Each scene shows the same named points in several views. A view is turned or mirrored, shifted and resized as a whole, has a little noise and may leave points out.
In the rows, zero is written as 128.

Scene 1
View 1
z333: [113 136 149 151 160 150 115 143 139 133 119 123 142 163 161 153 141  95
 122 119 133 127 122 142 150 156 123 120 122 106 150 116  71 148 139 136
 143 128 104 122 104 134 133 105 141 150 109 145 158 104 146 150 139 126
 149 141 107 142 140]
z638: [135 115 150 147 155 168 133 172 143 165 146 147 153 156 169 151 152 119
 105 117 121 138 102 144 148 161 131 113 135  94 155 101  85 172 177 122
 132 131 113 138 131 141  94  93 137 138  96 139 187 106 154 148 123 150
 144 157 109 128 146]
z535: [107 142 149 146 157 135 139 145 133 129 116 112 121 158 154 162 146 119
 134 141  99 127 132 150 126 156 128 121 107 107 166 107  77 129  98 131
 124 117  92 106 102 111 110 117 120 148 120 130 159 113 140 153 126 128
 156 156 119 143 132]
z672: [126 133 149 147 168 125 121 160 158 151 138 127 130 161 138 159 144 122
 152 124 123 136 132 158 129 140 125 122 119 116 151  94  63 149 128 118
 132 112 114 133 123 118 126 119 121 140 135 140 147 113 145 130 143 140
 170 159 124 124 133]
z603: [131 140 168 138 193 163 120 148 124  89 119 137 115 172 161 145 147  62
 101 134 139 138 109 130 136 171 123 101 159  91 141  89  89 134 177 142
 147 121 120 119 107 106 113 108 152 149  94 164 146 116 159 128 103 108
  99 155 129 117 154]
z965: [ 95 131 153 115 134 162 169 146 136 115 149 120  93 147 136 160 165 118
 153 116 119 120 152 169 122 168 105 150 121 112 190  82 124 145 107 106
 131 152  93 126 100  73 150 136 116 144  90 142 165  97 150 154  92 119
 126 195 146 131 119]
z342: [ 94 143 159 121 153 126 154 141 146  96 146 107  75 155 114 165 164 118
 184 137 118 127 171 177 101 153 107 145 121 122 179  75 105 121  79 103
 130 129  97 114  97  49 157 155 105 140 130 142 127 112 147 135  99 115
 140 199 165 120 114]
z740: [114 141 151 137 164 148 151 158 132 125 125 120 110 146 172 150 145 115
 114 126 103 132 118 152 129 160 128 117 114 108 172 102  97 138 117 136
 114 123  88 116 111 109  98 106 121 160  94 147 185 115 148 137 123 119
 135 157 114 134 139]
z185: [123 135 151 145 170 156 128 158 137 136 128 131 134 156 172 148 141 101
 107 115 123 135 107 144 146 158 128 109 126 103 153 108  86 152 152 139
 126 126 103 127 113 131 106  95 140 154  93 151 180 110 149 138 133 126
 138 146 102 134 147]
z145: [117 142 149 138 174 148 133 157 142 130 130 125 119 146 171 148 136 100
 118 104 131 132 115 153 138 150 124 122 121 118 159 106  89 152 131 140
 121 130  95 134 110 120 127  98 133 162  92 158 182 109 148 126 140 112
 139 152 103 136 134]
z389: [ 87 166 156 131 170 121 150 127 124  71 105  88  68 151 146 157 143 102
 153 141 100 123 157 167 107 157 118 132 104 127 181  98  98  97  53 143
 118 120  74  92  79  67 141 134 111 169 116 149 144 117 136 136 120  87
 133 168 134 143 122]
z475: [115 126 143 129 145 144 144 163 158 155 155 127 120 147 146 161 150 129
 149 104 129 127 134 168 134 147 116 142 113 121 169  95  95 163 121 108
 125 136  98 141 118 108 141 119 119 144 106 146 175 103 149 136 129 132
 159 170 120 128 121]
z260: [ 94 146 150 127 153 134 131 134 145 105 132 111 101 158 130 159 151  99
 171 116 137 118 161 170 128 149 102 148 119 125 167  96  88 133 100 114
 144 139 101 124  92  82 181 137 124 145 115 147 133 103 146 140 127 112
 147 176 136 136 117]
z437: [120 122 143 141 143 155 146 167 147 167 147 133 141 147 164 158 146 133
 121 112 112 128 118 154 142 153 128 127 114 107 166 104  88 169 137 120
 119 132  99 132 124 132 107 101 121 143  99 134 192 103 146 151 132 145
 162 158 108 135 133]
z845: [120 143 149 133 174 129 140 162 148 128 137 118  98 148 153 152 137 116
 139 118 117 135 129 167 118 139 127 124 118 124 163  90  88 142 110 132
 110 117  91 132 117 100 122 112 115 159 111 157 167 122 144 113 136 113
 146 163 118 122 130]
z640: [132 110 142 142 142 178 142 175 148 183 155 149 159 147 176 153 149 126
  98  98 127 134  99 146 157 157 128 122 127  98 160 105  98 190 180 120
 124 142 111 148 132 152 104  86 137 139  80 140 209  95 157 149 127 155
 151 155  97 134 142]
z281: [114 143 149 130 165 147 150 161 138 133 134 121 106 142 172 150 136 116
 113 108 113 133 117 158 129 146 127 124 114 120 172 102 105 149 119 138
 106 129  85 129 113 114 111 101 122 165  88 156 193 114 146 123 134 114
 137 157 104 135 133]
z78: [105 138 158 133 154 135 151 144 140 108 140 114  93 162 124 168 165 118
 164 148 107 131 155 167 109 162 115 133 120 110 174  80  96 126 101 110
 134 122 103 108 105  70 131 144 109 135 128 134 133 110 149 140  98 127
 143 189 160 122 126]
z729: [105 153 146 136 175 119 137 147 143 114 126 105  94 149 151 153 138 114
 147 125 115 129 141 165 117 143 124 129 110 128 165  98  83 126  85 135
 113 116  88 117 104  95 132 121 113 162 118 149 156 120 141 123 140 106
 150 159 118 134 127]
z67: [121 158 152 139 199 105 134 158 149 113 124 106  82 144 157 151 126 120
 141 128 103 142 125 166 102 128 140 112 109 129 159  91  80 123  89 146
  95  96  84 119 115  96  98 116 107 170 127 161 160 135 138  98 147 106
 150 153 117 124 132]
View 2
z145: [121 114 136 122 148 156 144 111 111 135 122 142 139 130 137 138 151 160
 155 127 100 138 148 104 134 133 117 140 131 132 160 122 126 150 153 131
 153 106 119 141 136 114 144 128  84  94 118 168 120 112 128 119 146 125
 114 121 152 112 143]
z333: [111 117 103 119 153 157 144 106 101 132 122 128 122 127 126 131 138 167
 147 130  95 149 157 104 133 121 115 147 149 127 162 124 106 155 148 129
 129 117 108 154 131 120 141 124  86 109 107 169 133 115 116 116 152 118
 134 130 152 121 152]
z740: [115 121 145 109 153 144 145 119 123 129 124 143 125 142 138 132 154 150
 142 113 101 145 122 100 128 144 120 143 121 128 150 118 144 154 151 127
 146 108 103 144 138 122 154 135  90 109 121 184 111 104 130 109 146 105
 116 110 131 122 135]
z67: [131 133 146  91 137 139 129 137 113 152 116 171 109 133 156 140 163 156
 137 135 115 133 125 124 124 153 124 158  92 116 138 128 170 146 197 128
 159  99 107 149 110 114 141 144 126 121 112 185 105 150 119 112 146 148
 124  90 136 120 134]
z672: [131 117 102 108 144 148 134 147 105 142 125 139 101 136 128 134 123 163
 126 137 116 137 158 114 124 137 125 162 133 109 167 132 115 151 163 135
 127 110 103 138 118 108 152 128 130 114 111 175 129 134 123 139 159 127
 125 113 146 123 157]
z603: [107  95 140 130 129 145 144 135  82 135 119 127 129 104 140 146 155 137
 141 141 124 171 123  98 138 116 111 107 150 123 129 111 120 152 149 127
 127 113 122 140 144 106 123 158  70  94 129 192 147  84  97  82 155 124
 163 119 177 131 161]
z342: [ 99  86 157 112 148 127 129 146 133 136  88 177  94 130 139 135 146 115
 110 145 156 118 135  83 119 183 140 184 123  93 112 140 170 171 163 156
  80 104  93 114  90 111 153 145 107 137  74 181 133 106 134 165 164 119
 135  79 127 145 150]
z640: [144 104 116 126 157 163 154 134 116 121 151 108 143 147 112 134 117 171
 142 101  93 148 152  94 130 117 115 122 152 137 207 115  81 144 107 130
 161 115 107 130 171 112 172 119 102  78 153 173 124  92 148 128 152  88
  94 145 148 106 153]
z965: [103  78 164 123 155 138 140 133 142 123  99 157 125 138 127 132 147 116
 125 121 139 124 137  70 124 170 136 165 132 116 133 131 150 166 132 150
  98 105  95 110 120 114 163 137  80 113  92 173 130  78 147 162 155  94
 116 100 128 136 147]
z389: [ 84 123 157 100 150 133 134 101 129 135  85 181 108 129 152 125 179 131
 135 139 117 131 121  96 126 173 125 186 109 115 100 138 191 168 187 140
 108 104  98 149  91 127 137 144  80 142  65 180 112 123 119 125 145 128
 144  83 117 141 129]
z638: [134 101 110 122 146 154 150 145 106 127 142 109 125 140 112 137 121 160
 132 113 108 161 142  98 131 120 114 123 156 124 187 117  88 148 115 129
 140 112 103 130 159 108 165 130 106  91 143 182 135  92 132 119 159  93
 119 136 155 118 159]
z475: [130 100 130 122 157 150 140 136 129 135 118 145 126 140 128 133 128 152
 135 123 119 123 159  94 127 151 128 166 132 116 172 132 123 154 141 143
 129 106 100 122 125 107 162 123 112 105 108 164 125 111 144 161 156 111
 100 117 137 115 151]
z535: [108 128 115  99 156 144 139 117 117 133 118 144 103 146 130 122 146 157
 131 121 101 148 132 106 126 146 119 168 128 118 147 129 141 157 157 129
 124 111  94 153 118 126 154 132 102 131 101 184 116 124 129 117 155 108
 133 107 124 132 138]
z185: [123 113 122 119 149 154 149 120 105 134 132 125 132 132 128 136 145 163
 149 120  95 155 138 103 134 122 111 130 138 131 166 117 111 148 145 127
 151 112 111 148 147 113 147 130  86  98 128 178 123 107 123 103 147 113
 126 129 153 120 149]
z260: [ 97 103 130 121 155 147 135 113 120 134  92 163 116 126 133 129 145 140
 133 145 127 119 159  89 127 158 130 184 137 110 132 140 149 166 163 150
  99 111 104 133  96 116 144 127  86 124  70 162 131 115 125 156 156 126
 130 105 136 134 151]
View 3
z475: [132 133 144 133 153 118 125 121 167 119 143  97 141 118 119 118 109 112
 104 131 128 125 147 141 176 126 148 125 138 121 119  87 123 166  79 121
 118  97 123 112 125 143  99 147 137 104 130 155 159 136 156 140 117 116
 140  85 112 138 122]
z342: [143 204 122 110 164 118  76 115 213 118 121  73 140  86  97  95 124 117
  74 138 170 101 179 156 238 169 157  84 140 142 102  82 137 152 100 147
 141  80 108 103 136 176 103 147 190  99 149 169 183 198 158 167  90  98
 126 122 109 119 119]
z845: [148 157 116 137 167 123 118 113 170 132 126 107 128 106 134 116 122 122
 125 122 147 133 162 135 163 115 146  87 153 122 113  88 127 151 109 120
 144 108 124 108 114 146 111 168 130  88 127 149 132 165 160 147 123 116
 118 100  91 142 118]
z78: [150 199 109 104 168 102  93 120 193 102 132  77 130  94 114 110 127 122
  82 142 154 117 187 160 209 145 151  86 140 137 114  96 127 160 104 146
 134  96 120 115 135 178 109 144 183 104 137 171 170 178 160 155 101 106
 127 123 113 110 103]
z437: [139 119 136 124 161 108 151 123 133 110 163 102 138 130 130 138 108 115
 113 130  93 132 138 140 139  96 138 137 139 111 140 102 115 176  82 108
 115 117 139 132 117 138  98 144 123 112 120 153 144 109 159 124 130 128
 136  81 117 140 106]
z389: [174 202  98  89 202 138  94 115 175 144  99 100 114  80 104  96 161 121
  90 140 162  96 193 161 196 172 152  65 171 135  98 113 144 154 116 124
 179 107 115 117 138 155  98 164 153  80 154 149 144 226 166 164  92 100
  87 147  84 140 128]
z640: [129 104 137 137 153  97 163 123 111  98 179  95 147 129 131 150 104 125
 127 115  75 140 117 125 118  76 125 137 137 115 164  99 113 176  74  91
 108 123 144 135 101 138 101 137 125 122 114 154 134  88 151 109 155 143
 146  70 125 148 103]
z740: [151 156 107 111 185 113 135 112 140 122 141  98 120 101 121 128 132 127
 119 129 113 119 158 144 143 110 135  93 163 123 136 113 123 160 107 108
 154 130 139 126 110 145 103 158 135 100 126 151 122 155 166 137 131 126
 107 109  96 142 106]
z603: [178 183  75 146 161  89 118 141 100  89 142  77 117  96 137 142 157 164
 148  95 115 142 160 104 142 110 126  40 146 160 168 100 133 138  91 100
 155 127 129 134 108 178 127 154 179 126 135 157 145 175 112  98 158 146
 123 111 117 129 122]
z260: [161 169 131 124 163 131  95 141 157 118 117  97 136 107 114 102 138 114
  92 128 155 107 167 136 206 173 158 100 139 135 104  85 140 158  68 129
 134  81 105 120 145 158  98 143 159 103 153 157 189 194 141 144  97 106
 132 115 107 133 148]
z729: [165 165 116 122 179 131 111 121 167 134 116 114 120 108 132 109 137 115
 111 132 156 125 176 147 170 135 152  88 155 125  98  98 129 156 107 128
 151 102 118 111 130 144 106 170 129  81 138 148 139 186 163 149 108 111
 111 114  84 142 129]
z281: [137 139 120 125 174 125 131 109 147 138 139 105 129 101 119 122 127 128
 126 120 119 117 140 133 144 110 135  97 162 122 131 102 130 155 110  97
 154 122 139 114 107 137  97 163 124  93 128 145 120 155 162 140 133 128
 112 100  91 154 114]
z333: [181 147 111 126 173 116 139 148  97 102 136 109 119 133 142 137 144 124
 123 126 113 133 161 129 132 117 144 107 141 129 132 112 124 171  66 107
 128 113 123 143 133 152 106 144 132 109 134 148 155 157 137 113 123 126
 124 103 110 142 133]
z145: [156 138 120 135 170 125 133 126 123 127 136 107 129 113 132 128 137 129
 135 115 119 129 143 119 138 115 137  92 153 128 134 101 128 155  90  97
 144 116 127 122 112 138 105 162 123 100 132 143 131 161 143 127 137 132
 120  93  98 154 133]
z672: [165 158 116 139 155 109 124 136 153  98 136 111 126 139 157 128 119 113
 117 135 144 156 179 140 158 106 159 112 128 121 106  88 112 170  85 140
 112  95 118 120 134 161 118 158 134  96 118 156 157 147 148 131 111 108
 136  91 110 126 113]
z67: [162 171  98 133 177 128 116 108 183 139 113 123 108 109 149 110 133 125
 132 127 168 147 183 144 154 104 152  65 159 122  94  94 120 147 132 133
 160 116 126 101 121 144 115 192 121  69 122 145 108 188 167 156 117 111
 101 109  71 138 106]
z965: [123 167 135 106 164 113 101 113 182 121 143  65 154  77  79 106 120 123
  78 127 123  87 141 142 214 161 135 102 148 137 135  93 140 154  88 117
 145  99 128 115 118 161  88 133 177 119 147 166 175 166 158 151 116 118
 128 110 119 133 118]
View 4
z640: [157  49 138 147 168 220  92 108  88 122 107 166  96 182 132  95 113 172
 141 161 125 113 122  90 189 193 142  97 111 138  89 155 129 183 103 138
  88 175 157 169  97 103  96 150 108 138 155 100 153  76  99 108  81 114
 126 154  85 189 140]
z78: [129 100 160 134  87 138 172 156 138 139 176 124 159  99 135  84 126  46
 187 187 120 176 161 204 130 198 175  39 113 163 139  85 142 153 178 170
  66 118 104 126 126 153 124 104 120 104 141 137 210 123 103 157 141  80
 130 177 146  81 144]
z389: [149 125 138 112  56 104 169 193 163 149 181 126 206  78 146 134 136  44
 202 169  94 186 167 216  77 157 137  35  92 158 144  70 107  87 184 192
 102 105  89  46 150 155 153  76 175 115 159 177 203 118 107 123 147  72
 105 130 143  35 128]
z638: [147  60 149 147 140 209  99 105  99 116 114 148 108 150 145 104 109 163
 153 156 113 122 126 108 188 207 153  88 136 141 109 128 146 156 110 157
  86 152 160 164  95 113  92 147 108 137 164 114 162  86  94 123  88 116
 132 169  90 172 137]
z281: [164  80 129 122 128 167  98 168 115 131 140 154 164 141 126 131 127 134
 174 159 116 145 135 147 128 156 120  73  89 139  96 114 112 135 133 157
 116 131 143  98 135 123 111 114 144 134 164 147 190  91 104  93  99  94
 105 138 102 102 126]
z965: [136  71 133 141 131 143 167 168 142 142 146 150 162 123 114  49 142  38
 164 177 154 169 165 219 115 165 147  44  70 146 122 116 136 160 164 161
  67 144  77 125 144 149 142 107 126  96 142  93 216 100 105 115 146  86
 116 154 169  87 116]
z437: [158  73 141 134 137 189 123 142 110 136 153 149 120 169 131 107 115 140
 165 181 119 130 122 112 164 199 149  79 111 153 106 123 115 185 133 139
  90 152 133 139 109 106 105 123 109 134 148 131 158  93 107 129 102  88
 128 147  98 149 153]
z185: [156  84 138 134 113 181 104 114 112 121 116 148 135 127 151 127 117 143
 168 143 100 132 138 125 161 185 148  80 124 139 111 119 129 117 123 169
 103 139 159 126 109 122 108 132 152 135 172 137 158  89  97 103  92 110
 116 151  80 145 130]
z342: [121 111 160 131  80 112 186 183 143 142 184 126 181  85 111  65 134   7
 201 183 155 193 182 251 101 173 178  25  78 161 138  78 145 160 201 169
  68 104  86 119 155 173 129  97 125  85 146 133 230 140 101 152 154  63
 120 175 165  43 137]
z475: [151  83 145 126 126 159 141 157 106 129 156 152 126 154 118  87 122  92
 182 178 156 140 155 161 150 173 166  67  80 155 104 124 114 199 161 138
  95 142 130 145 130 140 118 121 116 116 153 133 172 112 108 127 115  76
 124 154 103 113 154]
z729: [151 113 143 115  80 130 138 178 127 137 170 131 173 110 135 136 125  89
 208 162 122 162 160 178 116 160 156  58  93 152 120  86 102 140 174 164
 122 108 139  89 143 148 123  99 152 126 169 179 181 124 101 119 118  69
 111 139 103  67 147]
z740: [153  81 135 130 116 167 113 157 127 133 149 141 166 125 142 139 123 124
 171 159  92 153 127 147 128 178 119  70 110 145 108 104 126 120 129 170
 103 132 128  98 119 113 116 107 145 135 160 146 191  90  99 109 103 103
 111 141 117 109 129]
z603: [129  93 146 151  97 169  99  75 120  95  65 134 152  65 163 113 117 119
 169 112  96 154 169 178 158 181 157  68 149 127 133 108 179  51 130 218
  91 113 170 142 115 158  93 152 177 108 191 108 186  97  70  97  94 132
 100 174 101 118  87]
z260: [141 120 143 123  78 117 188 142 138 137 148 147 145  98 136  73 133  31
 198 167 152 162 194 213 121 154 198  55  80 161 144 113 114 154 187 160
  94 130 108 118 146 178 148 113 150  95 162 140 167 128 110 128 151  69
 114 152 112  81 139]
z535: [150 104 145 125  80 151 148 154 143 143 173 127 153 115 154 132 122 102
 184 187  88 154 137 142 133 202 150  65 132 164 134  87 114 126 147 162
  94 128 117  98 110 121 129 102 136 128 149 167 172 105 108 147 125  88
 128 147 111 108 153]
z672: [139 113 172 126  89 161 135 132 102 128 165 130 122 123 138 118 106 111
 203 170 125 141 159 144 169 196 195  71 130 163 121  92 125 179 164 153
 103 112 171 151 120 147 101 131 118 119 163 164 163 137 106 154 106  74
 133 173  84 110 164]
z845: [148  97 152 121  98 152 110 171 111 130 155 138 164 122 125 136 120 117
 200 150 129 151 155 166 130 160 147  61  91 143 100  94 122 157 161 163
 118 109 155 114 141 144 105 112 142 123 172 168 189 120  99 117  97  75
 113 152 102  81 141]
z333: [155 109 142 127  89 163 142 101 121 128 120 151 118 117 160 116 112 116
 176 155 100 129 160 129 159 186 179  84 128 155 136 121 117 119 135 162
 106 147 149 123 105 138 127 132 154 129 169 146 130  98 105 121 112 103
 124 143  68 144 140]
z145: [161  92 129 125 114 160 115 131 112 124 119 152 147 131 137 125 122 132
 180 142 118 132 155 142 140 158 147  82  98 143 104 125 115 126 137 161
 120 138 153 112 131 133 115 127 160 129 174 146 157  95 100  93  98  97
 104 135  80 121 131]
View 5
z845: [142 103 113 139 156 137 135 123 145 112 174 178 137 121  90 154 140 156
 177 141 126  96  76 148 143 128  90 159 123 160 103 127  95 132 133 106
 104 142 131 132  99 116 177 152 137 140 165 139 152 158 155 106 105 140
 129 154 167  81  79]
z185: [158 128  96 113 162 189 162 137 135 110 120 154 118 150 111 147 156 194
 180 133 128 108  89 138 147 107 126 156 145 109  99 138 128 140 143 112
  80 148 145 113  84 104 149 135 117 151 154 125 118 154 151 125  94 147
  88 120 141  94  83]
z281: [152 111 101 135 138 156 147 135 154 125 149 170 132 123 110 163 147 179
 161 148 122  83  85 156 128 117 102 163 119 150  94 125 112 103 149 120
  89 149 128 108  83 118 150 135 132 134 165 149 134 153 133 110  98 140
 111 125 156  73  89]
z333: [139 133  98 118 168 179 170 137 113 113 134 174 118 152 102 126 171 161
 176 128 135 104  83 126 138 100 131 152 155  89  85 123 130 160 117  91
  81 146 147 124  87  96 137 133 104 173 145 119 115 154 167 113 100 156
 107 137 168 103  83]
z535: [142 122 101 139 125 145 162 114 133 121 154 186  99 124  97 112 168 140
 157 127 137 102  80 127 145 126 109 149 142 139  83 103  95 153 122  79
  95 151 140 110  88 134 169 138 110 149 161 135 112 141 161 103  99 122
 139 153 165 114  97]
z603: [147 153  90 117 209 211 135 133 152  85 133 157 114 184 107 172 143 190
 170 143 149 136 130 149 179 127  37 156 169  87 111 181 128 186 141 106
  79 155 133 143 119 108 148 100  85 124 147 102 101 155 157 137 113 166
  80 136 144 109  92]
z638: [166 122  64  99 137 198 189 138 136 113 103 128 118 146 111 147 140 220
 205  99 132 136  86 125 163  78 153 142 155 107 103 140 134 136 144 138
  81 158 165 100  72 115 150 150 132 157 161 115 134 157 157 123 100 148
  81 107 131 105  91]
z260: [ 88 108  81 153 165 112 149 122 122 103 199 212 152 122  74 149 148 100
 173 124 142  96  70 131 138  91  53 131 159 113  82 113 111 150 111  88
 109 154 130 143 121 129 146 135  92 157 146 122 139 182 162 101 136 161
 167 196 235 102  98]
z965: [100 108  41 155 111 117 164 116 163 112 192 195 141 107  86 176 120 135
 150 108 141 113  84 139 157  74  30 123 156 137  83 115 112 104 149 123
  95 168 138 105 115 172 134 119  92 129 165 127 139 177 136 111 138 149
 156 177 216 101 128]
z78: [112 110  73 160 120 110 151 101 148  99 197 196 115 122  77 140 134 124
 167 100 153 131  84 128 177 119  32 129 161 154  92 113  83 158 129  88
 115 164 140 131 121 168 187 142 105 134 164 117 140 160 166 100 134 130
 165 196 196 124 118]
z389: [109 125 123 184 140 109 116 104 150 118 216 233 108 116  86 134 172  84
 119 165 143  73  91 149 138 161  18 162 127 167  78  96  73 148 125  56
 110 154  99 124 121 146 166 110  90 127 159 151 105 148 147  95 113 123
 173 195 208  98 105]
z437: [153 110  74 116 113 157 186 133 137 127 130 151 124 121 102 135 148 190
 189 101 125 111  65 128 142  79 160 137 140 127  93 110 127 116 143 124
  88 155 161  98  67 124 152 156 136 160 165 134 140 154 153 108 100 137
 114 119 153 100  92]
z740: [158 126 100 135 136 171 159 130 154 126 134 176 106 139 114 143 163 174
 151 148 134  97  93 147 141 124 104 157 132 135  91 124 111 129 143 104
  83 154 132  99  85 122 150 122 113 135 160 146 110 145 140 115  90 131
 108 125 143  92  93]
z475: [131  96  69 133 133 125 169 134 132 116 163 170 153 111  85 156 132 160
 196 104 128 106  63 133 143  72 120 134 144 133  93 116 116 115 134 127
 101 149 150 120  85 126 152 158 129 158 167 124 167 172 154 102 119 152
 139 156 186  91  88]
z342: [ 90  95  67 176 128  85 140 102 151  98 227 212 135 108  64 157 123  97
 161 105 150 116  82 135 170 109   5 122 154 163  88 111  84 147 126  93
 122 159 129 140 132 170 179 132 101 131 166 123 160 176 165  91 149 136
 190 222 227 118 120]
z67: [163 103 151 149 165 128 113 121 149 107 183 186 122 123  88 138 152 149
 169 157 125  86  87 156 142 176  83 176 106 188 106 124  71 150 125  80
 116 134 116 144  96 113 213 155 153 129 171 152 148 143 160  98  96 121
 132 166 149  81  65]
z729: [133 104 123 154 153 118 131 118 137 114 184 202 128 122  88 141 161 128
 164 147 130  82  73 144 134 136  79 161 124 155  89 115  84 141 122  82
 106 143 123 130 102 118 175 140 123 146 160 145 138 153 156  98 108 135
 147 172 184  85  79]

Which points are out of place in each view (at most two, in the order of its rows)? Write none if all are in place.
view 1 | none
view 2 | z638, z260
view 3 | z437
view 4 | z78
view 5 | z740
